A landscape with many peaks, sampled at points; each row gives a point and its height.
A climber steps from a point to the highest of its 2 nearest points, and stops where none of them is higher. Distance is the straight distance between rows; heights are no part of it.
Sud: -19  19 -15 -87 -38   9 -12   6  -3  -8  -4 -17  17  22 -22  35 -33 -34   8  -4 -18  30  62  26 -20  20 -34  12  23 -66 -23  30 -20  27  11   5 -35  13  21  41 -26  10 -33  15 -14  (h 37.3)
bupov: -24  14 -22  -7  -6  -6   4  16  -6 -51 -14  18  14 -21   1 -33 -17 -18 -22   4  12  26   0   8   8   3 -20   5 -21  33  12  69 -11  32  27  -3  -8  34 -34  -6 -10 -36   8  -2 -20  (h 32.6)
buniz:  18  -3  17  -4   4  11   8 -26  32 -14  38  15   1 -27  22 -21 -17   5  34 -32   3 -18  29  -7 -49  -2   2 -25   0  -4  25   4  40 -23 -41   4 -30 -34  32  15 -11  16  38 -21   3  (h 48.4)
Tipu:  41   1 -34  14   3   1  33   5  25 -23 -21 -17   1  25  32 -22 -16 -37 -36 -10  -1  12   4  -7  -2   8  -1  -9 -24  -3  16  50  12  59  33 -19   3  18   6 -11 -22  -2   8  -6  -8  (h 35.6)
Ret: -47 -46 -11  41  33  28   2  29 -25  33   7  39  -9   8 -27 -29  -5  -8  -8  26   8  22 -35   1  20  13 -46 -12 -12   6 -12  -8 -70  31  -7   7   1  61  14 -10  -8  26   4  -6  19  (h 34.9)
siv:  33  16  28 -25  60  22  26  -9 -11  38 -25 -18  38  20 -28  16  44 -11 -13 -26  50  23 -23  20  14  26  37  -2  16 -65  39 -17   6 -15  -8   2  -5  12 -18  50  -2   1 -20 -13  28  (h 18.0)
Rezo:  -5 -21 -19  17 -11 -37 -36   6  40 -19 -13   0 -21  22  22 -30  -6   9 -20  -3 -57  24  21 -27   9 -45  -2  -4 -16   9  -1  29 -17  -4   8  11 -31 -14  14 -21  -1 -10  15 -14  24  (h 35.3)
gozo:  27  13 -16   1  -7 -37 -19 -16   0  13  -8  -7  -5 -31 -25 -21  -7 -25  12  -7  16 -67 -46 -28 -20 -50   8 -39 -24  45   5   0  49  -9 -28 -41   8 -69 -22   0  37 -17  -2 -36 -14  (h 50.7)
Nup:  -6  26 -24 -15 -25  16 -19 -18 -33 -51  11 -23   1  15  38  -1 -27  10  -1  22 -12  37  11  15  -1  -7   7  25 -13 -33 -19  15 -14  71   3 -18 -21   0  -4   3 -10   6 -12 -15  -1  (h 44.3)
dadof:  45 -17   8  -5  -7  16   7   8   7  49  24  10  43 -48  19 -19  43 -27  39   1  20  -4 -16 -35 -13  31  20   2  15 -16  38   3  17 -28 -18  20 -22  43 -11 -11  10 -13  19 -14 -36  (h 2.5)
fereg:  35  21 -13  -6 -37  39  15 -16 -15 -26  16   7 -51   4  -2  11  10  40   9 -22 -37  -4  39 -48   9   3  35  -3  10  -4 -15  30  20 -16  -6  28  21  24   5   5 -33  27  31  47 -19  (h 16.4)
datuz: -26  28  36 -46  -7  34   4  55   3  14 -32 -18  11 -16  46   4  27 -23  23   3  32  19   7  15 -24  14  15  -4  17  38  17 -33   8  17 -37  22  -8  -6   0  24  -2  -2   3 -27 -29  (h 31.4)
sesa:  36  43 -46  -4 -23   2 -17 -47 -28 -66  30 -17 -33  13  -6 -19 -31  11 -12 -46 -16 -17 -22  -9 -12 -53 -15   1 -11  49  -4  12  43 -25 -17 -14  51 -31  19  -1  -7   0   7  30  21  (h 30.9)
Tomi:  27  -5 -11  14 -11  12  56 -11  23 -13   4  -4  15 -21  56 -11  -7 -42 -26  14 -17   1  15  14  -7 -14   2   1  20 -27  23  31  19  -6  39 -32   3 -39   9 -15   5  -2  42   2 -26  (h 39.1)
Rago:  14 -18  17 -22  12  10 -19 -36   9   8  11   9   4  -6 -10  31   5 -22 -54   9 -21 -18 -12  26  29  29 -12 -21  -1 -45   3  23  11  -3   5  -9   4 -14  -2 -20  27  11 -12 -44   7  (h 19.4)
Devep:  -3  26   9 -37  14  10  -9   3   3 -18  21 -11 -27  25 -43  30 -38  30  43   7 -32   4  38 -23 -37  16 -51 -18   9 -35   9  49 -36 -10 -10  14 -17 -17  41  34   7 -18  20 -41  21  (h 40.0)
Taf:  14 -10  16 -17  53  15   2 -17 -12  59  14 -11  50  10 -73   3  17  -1 -49   7  42  18 -30  -3  48  39   8   0 -13 -67  12 -21 -10   4 -24 -23   3  50 -26  -2 -12  -2 -28 -34  23  (h 16.2)
Duv: -38  10   1 -61 -28  24  -7  38   4  14 -32 -31   1   0   1  12 -18 -49   1 -29 -24  39  49  16   4  16 -11  -3  17 -31 -29 -22 -40  47 -20 -18   2  12  -5  15 -35 -11 -24  48 -20  (h 42.5)
bonu: -68  -5 -10 -28 -35 -20 -24  41  -3 -10  -6   5 -10  31 -21   3 -49 -25  25 -10 -20  12  49  13  12 -23 -20 -16  -7 -23 -29 -24 -59  71  11  -7   6   8   2  14 -20 -18 -22   6   5  (h 48.9)
neneb:   7 -45 -16  61  36   5  -2 -25  -6 -21  29 -24   9  -7  15 -35  20   6 -12  32  -7 -34 -40  19 -23 -15   8 -13  -4  51  11  24 -16  14  12 -15  -9 -16   0  59  12  11 -25  16   6  (h 30.3)
bolu: -10   2 -35  28 -28  -9  12 -11  -1 -13  10 -22 -48 -14  32 -40 -12 -22  -4 -23  16 -35 -26   0  -7 -39  37 -15  12  51 -32  -5  58   2 -25   9  22 -18  26  23  24  45  -6  -6  -4  (h 20.7)
Gazul:  -2 -52  15  21  25  -3 -14   9 -10  76 -18   2   9 -18 -24  15   5 -12 -10  11  41 -10 -22  23  19  47 -37 -33  22   4  15 -24 -13   7 -20   7   2  14   2 -41  23  10  -5 -26 -16  (h 19.2)
nim:  15 -11  31 -42 -13   2   5 -12  17   2  17  16 -14  14 -21  55 -24  32  41 -50 -16 -10  37  10 -13  40 -10 -19  18 -70   6 -15   0 -44 -43 -20 -35 -12  21   8  -9 -16  19  26 -12  (h 11.0)
vami:  16 -41  16 -18   2  -3 -54 -14   7  53  -3 -22  -8   8  -2  11  32   7  13 -36  24   2 -20 -17  11   3  15 -61  22  -3 -25 -23 -12  13 -61  25  12  16   4 -17   7  17 -41 -35  33  (h 14.5)
muton: -18  15  21   1  27  -6  14  35   8  33 -19  16  29  41 -10  -4 -24  24 -30  18  32  19  -8  35  29  58 -37  55   4 -20  -3   1 -42 -19  30 -27 -49  33 -17 -29 -12 -27  -3  24 -19  (h 12.6)
Feru:  14 -24  32  36  -9 -16  17  -2 -15  -4 -10 -43  38  -1  35   4  13   5   0 -16 -42  14  52 -14  24  37  41  25  -2 -44  19 -43 -15  25   1  -2   7   9  -6 -22 -11  11 -39  31 -33  (h 25.9)
tupaf: -58 -66  10  54   1 -15 -36  29  -6  41 -40 -23  33  -3 -14 -27 -20  -4 -24  45  42  34  20 -25  12  -6 -58  -6  27  16  31  20 -19  16   6  10  -2  31   9 -53  14 -11  11 -36  16  (h 19.1)
Luze:  19  18  22 -21  -2  26   9 -30 -21 -39   8   3 -13  19 -15  38  -5  35   3  -5 -46 -15 -15 -13  -1  -5  28 -13  -5   8 -23 -25  24 -56   4  -9  29  -3  20  12 -13   1  -7  57  -3  (h 18.4)
noz: -44 -21 -11  58 -19 -11 -25  17 -21  19 -41 -16 -16   7  -5 -11 -34  -9 -37  22  11  25  32   2  46 -12 -45 -17  28   6  12  15 -12  32  34  18  46 -11   2 -32  24  10  18 -53  35  (h 21.7)
duta:  33  24 -28   8  11  45  14   1 -25  -4  18 -31  -3  14  20 -22  17  -1 -30  -9  43  12 -61 -10   0  -2  56  36   3  49  -4  -2  34  16 -40   0  24  25   3  12 -26  22 -15  -8  18  (h 18.1)
Kam: -74 -11  12  19 -27 -29 -11  44 -15  20 -28  -7  15  15 -24  -5 -17  -1  24  28 -36   5  60  48  37  14 -29  17 -11 -23 -15  -3 -69  33  41   4  10  25 -18  -3  18  -5 -17   6   0  (h 56.8)
von:  38  22  26 -26   3   3  33 -10  27  15  19 -37  14  12 -21  35  25 -10   0 -44   3   9  17  -5  13  15  48  -7  32 -70  23   7  18 -10  12  -7   7   5 -20  11 -27  -8  -7  24  -6  (h 19.7)
Noka:  64  25  -5  18   1  14  33 -31  -3  30   9  18 -28 -23 -27   3  19  12   4 -21  21 -38 -35 -18  -2  10  10 -15  38  -4  36  36  -5 -41  25   7  21 -16  -7  24   0  31  -7  15  -5  (h 5.6)
Pab:  27   6 -15 -32  28  34 -18 -33 -19  42  -5  -3 -14  12  21  -7  29  -4 -34 -12  50  15 -53  -5 -15  16 -28   7  34 -16  20 -19  -2   2  -6   8  13   5   3  -3  -2   1 -13  -9  17  (h 17.8)
sefe:   6  22  17  -8  22   7 -18   3  15  -6  25  28  29 -18 -23   4  41 -32 -18  54  10 -17  -5  12 -12   5  -7   3  -4  16   0  10  32 -13   9  -3 -14 -15 -61  24   4 -18  26  -6  18  (h 11.8)
bimel:  15  -8   9 -11 -16  10  -1 -39  27  -6  12  23 -25  -8  26 -15 -20  -4  13 -32   9 -25 -13 -11 -14 -69   3 -64  52 -36   4  21  24  -8 -42 -18   1 -51  15   7  -2  14  32 -41  20  (h 43.5)
lep:  47 -26   7   5  37  17  19 -45  29  20   8  -9  22  21   0  -3  41 -44 -45  -4  -4 -52 -10  13 -15  -1  17   3  -5 -49  32  16  31 -20  24 -20   9 -13 -10  59  14  -2 -12  26   4  (h 7.9)
muz:  38  38 -13  10   8  -5  51   3 -39  -6 -45  -3  13 -15   7  -2   5  10 -15   5  26 -10 -33 -19   4  26  19  11  26  22  39  28   0 -11  36  -5   5  12 -18  10  -2  -8  -3  11 -36  (h 4.6)
zab:  43  27 -13  -6  -9   8 -19 -53 -43 -17  33  -4 -32 -10 -21  23  -3  15 -24 -33  -6 -41 -55 -14  17 -34  17   4   0 -29 -12 -21  12  22 -29 -12  42 -11 -20 -14  12  22 -25  32  22  (h 26.3)
Lenu:  20  -5  32  17   6 -36  26   2   1 -31  13 -26  28   9  28  28   1  42  46   5  -3   5  44   4  -8  30  52  34 -21 -25  15 -14  19  -2   5  -8 -47  11  -1  -5 -18   7  -8   9 -49  (h 23.8)
Rekat:  55  17 -26  25 -27 -14 -27 -59  -4 -18  19   8 -35 -18  -3   3  -7   7  -6 -48 -27 -26  -3 -23 -11 -41   4  -5   6  -2 -15 -22  35 -31  -1 -16  23 -48 -20 -30  -1  19   9  17  19  (h 28.4)
renir: -55  33  10 -18  12   3 -28  -4  -5 -28  16 -21  -9  56 -10   5 -14  29 -20  20  15  10 -17  -3  12  -8  26  35 -44  46 -47 -43  10  11 -36 -23  -3   1  12  -7 -27  -3 -31 -11  -2  (h 13.7)
gad: -26  -1 -27 -23  27   0 -17  23   4   3   9 -31 -10  37  -9  -2  -1  -4 -34  16  31   0 -11 -35  23  11  -6   5  -7  23 -40 -16   6  73 -42  -2  28  32  17  -4 -17   1 -36 -25  -1  (h 11.6)
Dit:  25   3   5  -3 -15  -4  10  -3  -2 -30   1   7  12 -26  -5 -11  14  37  18 -10   3  21 -11  24 -48  -4 -20  21  10  39  -1  25 -42 -55  10  20 -11  24  -9  25   1 -11  27  47  -1  (h 35.8)
tafa: -12  48 -17 -51 -24  17  18  35  11   2  10  22 -14  20   4  14 -26 -10  -4  -8 -25  36   1 -13  11  -4  -6  27   3  -3 -23  10 -20 -31   0 -17 -11 -18  29   8 -35 -41  24  16 -42  (h 34.3)
Zetam: -19  -5 -11  31  -5  -4   7  38  11  24  13  16 -20  -9 -18 -10 -26  27  37   3  -4  34 -13 -16  -8   1 -17  26 -16  14 -13 -32 -38  -5 -12  30 -19  64   0 -18  -4  30  -6   6   8  (h 39.5)
mag:  29  -2  14 -43  -4  22  10 -39  -7  20 -18  44   1  10 -42  51  -2  40   2 -62 -13 -30  10   6  12  15  22 -53  17 -60  -1  -8  32 -33 -10 -45   6 -35 -31  -4  -3  13  34  33  -6  (h 9.5)
Fifi:   4 -29   1  -2  12 -12 -12 -15  31  21   2  16 -24  18 -15  35 -11  13  16 -15 -58 -17  52  14  21  20 -20 -13 -12 -34  11  11  11 -24  19   9 -27  -6  26 -14  13   7  28  28  -2  (h 12.8)
Veba: -15 -29 -23  53  -3 -12  38  37  39 -11  -4 -12   5   7  31 -14  22   2  18  33  -8   6  12 -14 -11 -18 -20  48 -23  14   4  32 -25   2  28  26 -22  45  40   1  -2   6  11  51   0  (h 29.0)
kiv:  23 -36   0  32   9 -25   8 -32   8 -27  32  -1  -8 -12 -20  -5  25  25  22  20  -5 -52 -23  -6 -15 -34   5  -4 -27  49 -13 -14  24 -47 -17   7  -6 -19  24  41  -8  12  -4  30   9  (h 33.0)
lonuf: -15   4 -20  37 -13 -34   8   8 -32 -30   8 -10 -18 -24  22 -44  -7   2   8   6  33 -20   5 -18   0 -15   9  17 -12  56 -18  -9  32  44  11   7  26  20  -8  -9  25   4  -5  -8  -4  (h 22.9)
mun:  23 -11 -22  18 -10 -10 -17 -31  -5 -25  25 -30 -43  -8  -4  -9  -1 -21  16 -14 -26 -29 -21 -15 -22 -25  21 -10  13  10  20  38  32  38 -17  23  19 -28  19   4  47  25 -13 -33  16  (h 18.7)
Mibep: -17 -15  -3   9   6 -20  39  12  44  13  30  17 -21 -42   4 -23   7  21  51   0   0 -40 -16 -11 -27 -22  -9 -17   5  42 -14   0  -3 -55 -20  -3 -21  24  10  30   2  -5   4  25 -46  (h 36.5)
Zisi:  13   2 -11 -12  -8  37  -4 -28  -9 -23  35  53 -35 -10   7   7 -14 -31 -19   2   7 -25 -47 -18  -8 -44 -25 -55  15 -32  19  26  -9  16   5  -7  31 -35 -12   9  30  -8   8 -23  25  (h 39.3)
basa: -31  15  -9 -12 -26   8  -5  27  11 -41 -13  -8 -29  10   8  -7 -30 -15 -14  -4 -53  19  -4  -7   9 -20  10  -5 -23  32 -17  14  -5   1  -6   9  14 -29  20   3 -15  -9  -1 -23  -7  (h 39.0)
zuve:  32 -42 -15  -3   8  17 -41 -49 -31  26  13 -12  -6  -8  16 -11  42  10   8  -8  37   2 -52   3 -19   5   3 -24  59  -4   9 -10 -24 -18 -34  39  -7 -16  16 -23  23  22 -37 -39  25  (h 16.1)
ritim:   8   5  -4 -23 -25 -22 -34 -31 -34 -26 -11  -8   8  -4  26  -1 -23  29  -7  -1  12  40   9  22  -8  -4  -6 -16  43 -26  20  17 -22  35   4  11 -14   2 -22 -10   1 -13  -7 -52  18  (h 48.8)
gaz:   9 -76  39 -11  24  11 -12 -16  16  62  10   3  21  -6   0  30  26 -59 -19  19   1 -10 -11  20   6  13 -33 -41  11 -55  19 -20   5 -14  16  13   4   4 -13  -7  23  -2 -21   1  17  (h 21.5)
nal: -14  59 -33 -44 -20  13   3  -1  -1 -67  19 -18 -41  24 -26 -14 -42  16  14 -14  -9  10  15 -15 -40 -31   0  -7 -12  14 -24  23   6   7  -9   8  27 -30  35  22 -11  -7   6   3  21  (h 34.5)
Mezar: -64   1  -2 -26 -39 -43  25  30  31 -37  13  26 -10 -49 -11   3 -31  -7  59   3 -16 -16  44 -22 -21 -17  -8  -2   6  10 -10   7   2   4  10  12 -11   6  16 -15  -1 -42  14 -24 -54  (h 34.8)
Voden:   4  31   8 -66  20  19   0  34  -3  30 -19  -9  -9  45 -16  25  -9 -27  18  38 -15  37  37  19 -45  55 -35  22  -3 -39  11  28 -11  11  34  17 -28  10  24  23   1  -3 -15  -3  -8  (h 32.5)
Dap:  17 -18  19 -32  -4  27 -16 -46  22  17   6  37 -12   2   8  40   1 -10  -9 -65  -4 -42  24  28 -15  12  55 -19  -1 -31   0 -26  64 -24 -17 -19  26 -74   8  -2 -19  26  26  33   5  (h 8.4)
fevi: -23 -17  -1  37 -23 -18   8  30   9 -18 -34 -74   6  34  37  -2  -2  24  -6  -1 -53  47  52 -13  30  -5  28  60 -28 -23 -10 -18 -29  21  12  -8  -2  20  20 -19 -42  -1 -35  19   4  (h 28.6)
zukib: -24  23  -4 -17 -12  -4  36  25 -26 -36  25   6 -22 -19  12  23 -11  31  59  35 -17 -15   0 -32 -14  10  14  16 -24  14 -17  -8  -1  12  10  29   2  -2  38 -21  11 -18   4  -4 -39  (h 30.4)
Fode:  25  39 -43  -6   2  56  31 -27 -20   6   8   7 -18  12  17 -20  10  -9 -46 -34  37  -1 -62  -2  -6 -27  20  10  10   7  16 -14  18   2  -8 -18  51 -11  18  39   0 -20  -9   8  32  (h 20.0)
Laled: -10 -18   3  17  15  -8  -8 -11 -26 -11   5   0  17 -31  20 -17  18  22 -27  28  38 -19 -56  26   2 -22 -11 -24  35  58   3  10 -24 -28  -3 -22  -6 -26 -36  26  27 -16  -5 -32  15  (h 28.0)
tukuv: -22   5 -35 -17 -19  -2  -3  32   0  -2 -35  25  -7  -6  15 -11  -3  -8 -11  13  30  20  34  30  26   9 -45  20  29  37 -28  36 -32  11  45  22  23  10   7 -25  -9 -14  23   2   1  (h 29.3)
pim:  89  -9  19 -18  16  18 -16 -43  24  19   9  10  -6   4 -42  27  43 -40   8 -33  13 -39 -18  -3 -12  -2  25 -23   6 -45  38  15  22 -69  -5  -4  18 -27  13  27  18  26   7  18  30  (h 6.7)
Kili:   1   2   9  -8 -16 -23 -26  -9 -24 -27 -22  -8 -23  -9  -9  21 -13  52  57   6 -34  17  51  11 -33 -12 -11 -27  31 -11  17  30 -36 -20   7  16 -33  -2  10   7  10 -13  10 -23   5  (h 45.4)
Kugi: -15  24 -15  23  -9 -57 -23  20  10 -19   3 -43  -2  23  -8 -28   4   5 -23  26 -25  34  24 -28  18 -18  10  44 -32   8 -31  10  -3  24  22  10  -4  23 -14 -37 -18   2 -13  -3  17  (h 31.9)
vafi:  -6 -30   8  11  45 -36  -6   6 -17  -8  11  14  18  11 -26  33  34  24  22  51 -10 -43   8  16  20  14  -5  -4 -30  29 -23  -1   7   1  19  23 -17  -9  -7 -25  27  16 -15 -25   4  (h 15.2)
siti: -31   7 -33  59  -4 -13  12  36 -18 -15 -34  -7 -12  -3  41 -37   2  29  24  47  22  22   2 -27  -7  -4  -5  45 -31  45 -20   8 -32  59  18  17   7  36  25 -27  12  12  12   7   5  (h 25.5)
lumef:   7  -6  -8  35 -13  25  -8  -5   0  -1 -15  42 -41 -14 -22 -35 -34   2 -22 -25  16   2 -21  16  11 -15   0 -20 -16  69 -16  11  13 -26 -13  -6  20 -10 -18   8  -1  32  22 -11  42  (h 42.8)
Kifur: -23  -5  10  21 -13 -40   4  21   5  18 -15  45  17 -32  24   6  -4  39  60   6  -3 -30   4 -16 -18   7  -2 -27 -13  28  -5 -26  -2  -4   1 -12 -46   4 -20  -4  29   2  34  17 -57  (h 40.4)
sama:  20 -18  -3  22  31  29  34 -24   2  45  -9  31  17 -13 -45 -17  44 -49 -49   5  43 -54 -39  -6  32  23  20  -5 -13  -8  11  16  34 -23  19 -23  -1  -2 -29  45   6   3  -2   8   0  (h 9.0)
fone:  29  23 -22   7  14  27  29 -44 -31  -2 -20  31  14  21  -3 -15 -11  31 -52 -28  13  -1 -42   3  16  -4 -18  18  -3  14  17 -24  -8 -43   4 -55  36  -9 -19  11 -13 -25  -8  38   5  (h 22.0)
mor:  32  26  -5  -7  13  24   6   5 -24  26 -13   3  45  -9  15   2  39   4   9  19  -3  16 -43 -33 -17  40   8  30 -29  15  27  20 -12 -20   3   8 -31  49 -21 -13   5  -9  -5  -9 -52  (h 3.5)
bida:  11  -9   7  32   7  20   8  30  37   9  13 -18 -19  26  21 -12  24 -16  12  27 -38  23   0  -3 -22  14 -11  25 -12  -8   6   4 -21   9   5  43  -5   3  56  12   1  33 -20  12  38  (h 25.3)
tun:  12  12 -18  15   4 -15  41 -27  21 -50  15  -7   9 -23  19 -22 -41  -6  -3  -6 -28  -6  24  -3 -41  -9   8  28  -9   2  37   0  29 -21   8  -9   4 -42  29  -4 -29  -6  45  23 -10  (h 43.2)
ked: -56  20  15 -26   3  59 -40  51 -17   9 -38 -13  11  18  23   8   3 -30  -6  36  -6  36  -2  17   4   7  -4 -10  22  36 -22  -4 -38  57 -10  -3  -9  -2   3   9  -1 -18  -6 -36  -1  (h 27.8)
nizo: -30 -12   6   1  14  36 -11  69  13  27   1 -18  -4  31  17  10   3 -44   2  47 -10  50   8   9  -5  -9 -32   7  17 -25 -21  -5 -45  43   4  10  13  15  28   6  -9  10   0 -11  42  (h 23.7)
raf:  14  47  33 -37  -3 -20 -15  42  31 -14 -41 -33  11 -13  27  -8  -4 -12  25 -23   8  15  24  -6 -45  -4   3   4 -46  26  39 -31  22  19 -29   6 -33  -6   9   4 -12  17   2 -24 -19  (h 34.6)
nafas:  26 -28   1  36  14   2 -10 -14 -10   8 -23  11   4 -22 -44  -9  -2   0 -14 -15  35 -40 -43  14   7 -11  22 -15 -48  59  -4   8  30 -37 -32 -49   6 -49 -22  -7  20  13  -1 -15  26  (h 46.4)
ras:  -7  -6  -6 -29   7  26 -13 -16  -2 -45  13 -31   4  24  19   4  29   0   2  -8 -52   5  23 -11 -11 -13  18 -21 -21 -36  -9 -10  12  55 -22 -12 -13   9   4   8 -22  -3 -11  33   3  (h 39.9)
lukin: -24 -23  27  47   3 -27 -15  18 -10  12 -30  44   0 -16   6 -11 -41  42  43   7  -4  20   9  -4 -18   3 -24 -14 -32   1  10  -1 -38 -14   9   1 -51  36 -24 -21  28   4  24 -19   3  (h 44.1)
fekod: -35 -43  35  33  47  -4  26  22   1  57   7  43   9 -11 -21  15  35  -5  19  34   1 -41 -33  19  36  44 -11  -4 -10  12 -21  -7 -18  11  13  25 -18  31   5 -17  27   4 -11   0 -36  (h 17.1)
boka: -69 -30 -29  43 -28 -50   4  21   5  -7 -24  56   1  -8  29 -42  -9  17  36  19 -25 -23  40   5  28 -28 -16  12 -26  34 -20 -19  -4  33  32  -5   1  19 -11 -40  -1 -23  20  20 -16  (h 44.2)
Vak: -15  35  14  -9  48  -2   1  21  -1  39 -36  -3  57  23 -73  -4  18   5 -55   4  28  21 -11   7  37  39 -10  21   1  -1   5  -2 -20   0  -7 -46 -10  44 -61   1 -25 -30  -4   2  -2  (h 14.4)
fupo: -55  -1   2  31 -23 -56 -19  39 -20 -29 -15  19  20   9 -28  -1 -13  36  26  29   6  12  18  18  27 -22 -22  23 -33  34 -19  -4 -48   8  53 -16   9  28 -35 -21  20 -23  -9   1  15  (h 49.8)
vero: -36  -5 -22 -43   0   6   1  13   0  23  17  40 -16  23 -13  33  -4  10 -10   1  -4 -10  -4  31  42  20 -34   2  18   4 -51   7 -26  -7  14   5  -7  -2  -3  -2   5 -36  -4  23 -18  (h 29.9)
nogif:  31  18  11   7   5   7  12 -38  -2 -24  -1   1  34  27  -6  16   1  46  -2   1  -7   5 -47   5   2   8  26  32 -37  24  14 -29   2 -86   0 -19 -10  -3 -13   2   2 -16  -8  54  -8  (h 20.2)
dakim:   0  40 -12 -48   0   0   5   8   1   1   8 -10  15  -4   8  -2  39  -6 -13  26  26   7 -13  11 -24 -26  -9  21   0  16 -14 -18  33  21   8  -5   9  -1 -15  16 -10 -48   8  23 -10  (h 13.6)
nes:  19 -55  28   5  12 -36 -23   0  38  55   1   9  25 -15  28  15   6 -28   7 -24 -29  -1   2  13 -20 -11  -7 -39  -2 -33  13 -51   7  -7 -23   7 -20 -18   1 -23   8 -10  19  -9  18  (h 24.0)
vovi:  44 -11  16  31  -3 -50 -11 -17   3  33 -19 -35   8 -19   8   3  -5  -2  -2 -40  -9 -24   2   1   6 -26  14 -10   8  -1  12 -46  14 -18 -19  -7  19 -46 -15 -27   3  31 -24  -3  25  (h 26.2)
Bego: -43   2  -7  66 -26 -35 -31  13  -4  20 -47   3  -8 -31   7 -40 -30  35  -8   6  15  17   4   8  23 -17 -15  -7  12  50   9 -12 -19 -14  16   5  28  -3 -18 -36  35  22  16 -64   4  (h 23.9)
semip:  12   7  30  -2  -1 -14  18   1   9  25  16   0  64 -28  44   6  -8 -39 -13   0  30  28 -12 -17  -3  23  -8  20  46 -32  36 -16   5  -5  -4   5 -16  35 -17 -20  -6 -18  -1 -21 -22  (h 1.4)
ziku:  70  44 -10  26  31  12  14 -67 -49 -16   5  -9  -7  32 -20  21 -17  22 -27 -19   2 -36 -31  15  24   7  -1  20 -32 -12  15 -23  39   5  24  -7  33 -13  -1 -24   2  25 -47  22  10  (h 24.2)
Mab: -38 -23  -4 -31  12 -31 -35   0   3  17   9 -30  -5  12 -21  11  20   3  18  -7   7   2   6  -9  -5   0 -14  -4 -11   0 -31 -32 -35  32 -41  29  -9  40  -8  -9  -6 -30 -49  -5   1  (h 12.7)
Guf: -18 -35  -2  12   4  20 -32  22  10  38 -12 -10  23 -24  28  -3  14 -18  -5  33  34  22   4  21  32  39   4  20  11  20   2  -2 -10   9 -29  47 -21  33  24 -13  -4  16  -7 -34  -6  (h 17.0)
bined: -69 -39 -18  19 -51 -59  25  17  21 -13  10  22 -24  -6   7 -25 -27  23  47 -27 -45   2  53  -5  -5  -4   3 -10  12  -8 -11 -30  -3  -2  35  -2  -2 -18  17 -39   6 -26  42  25 -29  (h 39.6)
vatug: -20 -11  -8 -24 -30  17 -19 -12  13 -17   2  22 -60  -3 -20  17  -3  16  10 -31 -32  12  55 -12  11   8  18 -11 -27 -30 -26  -3   4   8   1  42  19  22  19   6   0  32  21  29  10  (h 14.7)
sakur:   8  29  -6 -50  15  26  -3   8   9  -9  20  -4 -34  49 -22  25   6   6   7  26   0  16  12 -32 -13  29   9  -7  35 -28  -7  48  -6  -2  12  30 -17  11  29  38 -11   7 -17  -8  -7  (h 34.7)
zabi:  20   3  -2  -1 -19  42  -3 -11 -17   8 -13  30  -7 -64 -10  -5   3   4  -4 -18  -4   9 -11  30   9  16 -29  -7  -7  38   6   8 -16 -66 -17  29   6  -7   2  25  -6  19  25   1  12  (h 39.2)
Bem: -20 -26  20  48  -4 -18 -16  15 -24  24 -27   8  40 -57   5 -26   6   7   5  21  51   3 -39 -11 -14 -25 -20 -30  21  59  -1  12 -19 -31   5  -9 -15  -3 -55 -37  57  -1  18 -42 -12  (h 26.0)
Nuze:  -1  54  20  -4  -1 -34   1  19  36 -33  -4 -27  21   5  12  -8 -22 -15  13  -9  -3   9  32 -15 -34 -10  38  28 -25  34  21 -46  57  -1   6 -22   2 -31 -10 -18 -47 -11   4  22  -6  (h 38.5)
zegeg:  15  18  32 -20  14   2  31  30  48 -27   1 -26  10  32  -1  23  -1 -12  23 -16   2   9  77  -8  -9  23  27   3  -3 -39  -1   7  50  18  12  13 -36   8   2  22 -35   6  10  18 -26  (h 21.6)
ven: -22  48  12 -33  11  36  19  15  -9 -14  11 -34  -1  16  22  22  15 -14 -40   5  15  11 -26   0  28   2  61  34   1  14 -27 -36  29   6 -28  -8  25 -25  10  16 -14 -15 -20  13  -2  (h 15.9)
Befon:  11 -11  28 -47 -19  10 -26 -45   9 -36  53  10   1 -12 -18  49   6  -8 -11  -1 -13   2  20  31  22  -3  35 -11  17 -85  -7  27  23  -3 -18  14 -10 -28  -4   1  -8  21   1 -39  23  (h 17.6)
sozav: -23 -19   7  28 -15 -24  22   0  26 -33  -5  11  14 -12  15  -6  36  32  32  10 -52  18  41  37   2 -11  -4  46 -10  13  -2  24 -15 -46  24  15  -8  14  25  -3  -1 -14  23  70  -3  (h 32.4)
lebik:  18  15   7  20  20  19  27  20  -9  31   3 -14  46 -18  62 -30  -6 -38 -17  21  51  20 -39 -19 -38  -4   8  26  -2 -16  39 -56   6  27 -11 -29   6  17  -3  21   5 -21   3  -4   1  (h 0.1)
sim:  -5   2  18  29  13  12  28  -4 -14  -1  27  26  13 -17  -4  -3  38 -47 -47  14   5 -44 -30  11  38 -22  16   6  12  -6 -26   7  39  -1  28 -23  29 -49 -47  18   3   7   3   4   7  (h 10.2)
kifir:  -4  15  -4 -13  -9 -13 -11   8 -21 -28  28  37 -40  12 -39  -1 -45 -27 -19  10   6 -10   3   6  17 -11 -41 -40   8 -13 -18  31   9  24  37  -1  39 -30 -14   4  20  10   4 -50  24  (h 35.2)

For each start below, name the point where the climber stops.
Vak -> basa
Bego -> lukin
mag -> fone
lonuf -> gozo
Befon -> basa
bida -> gozo
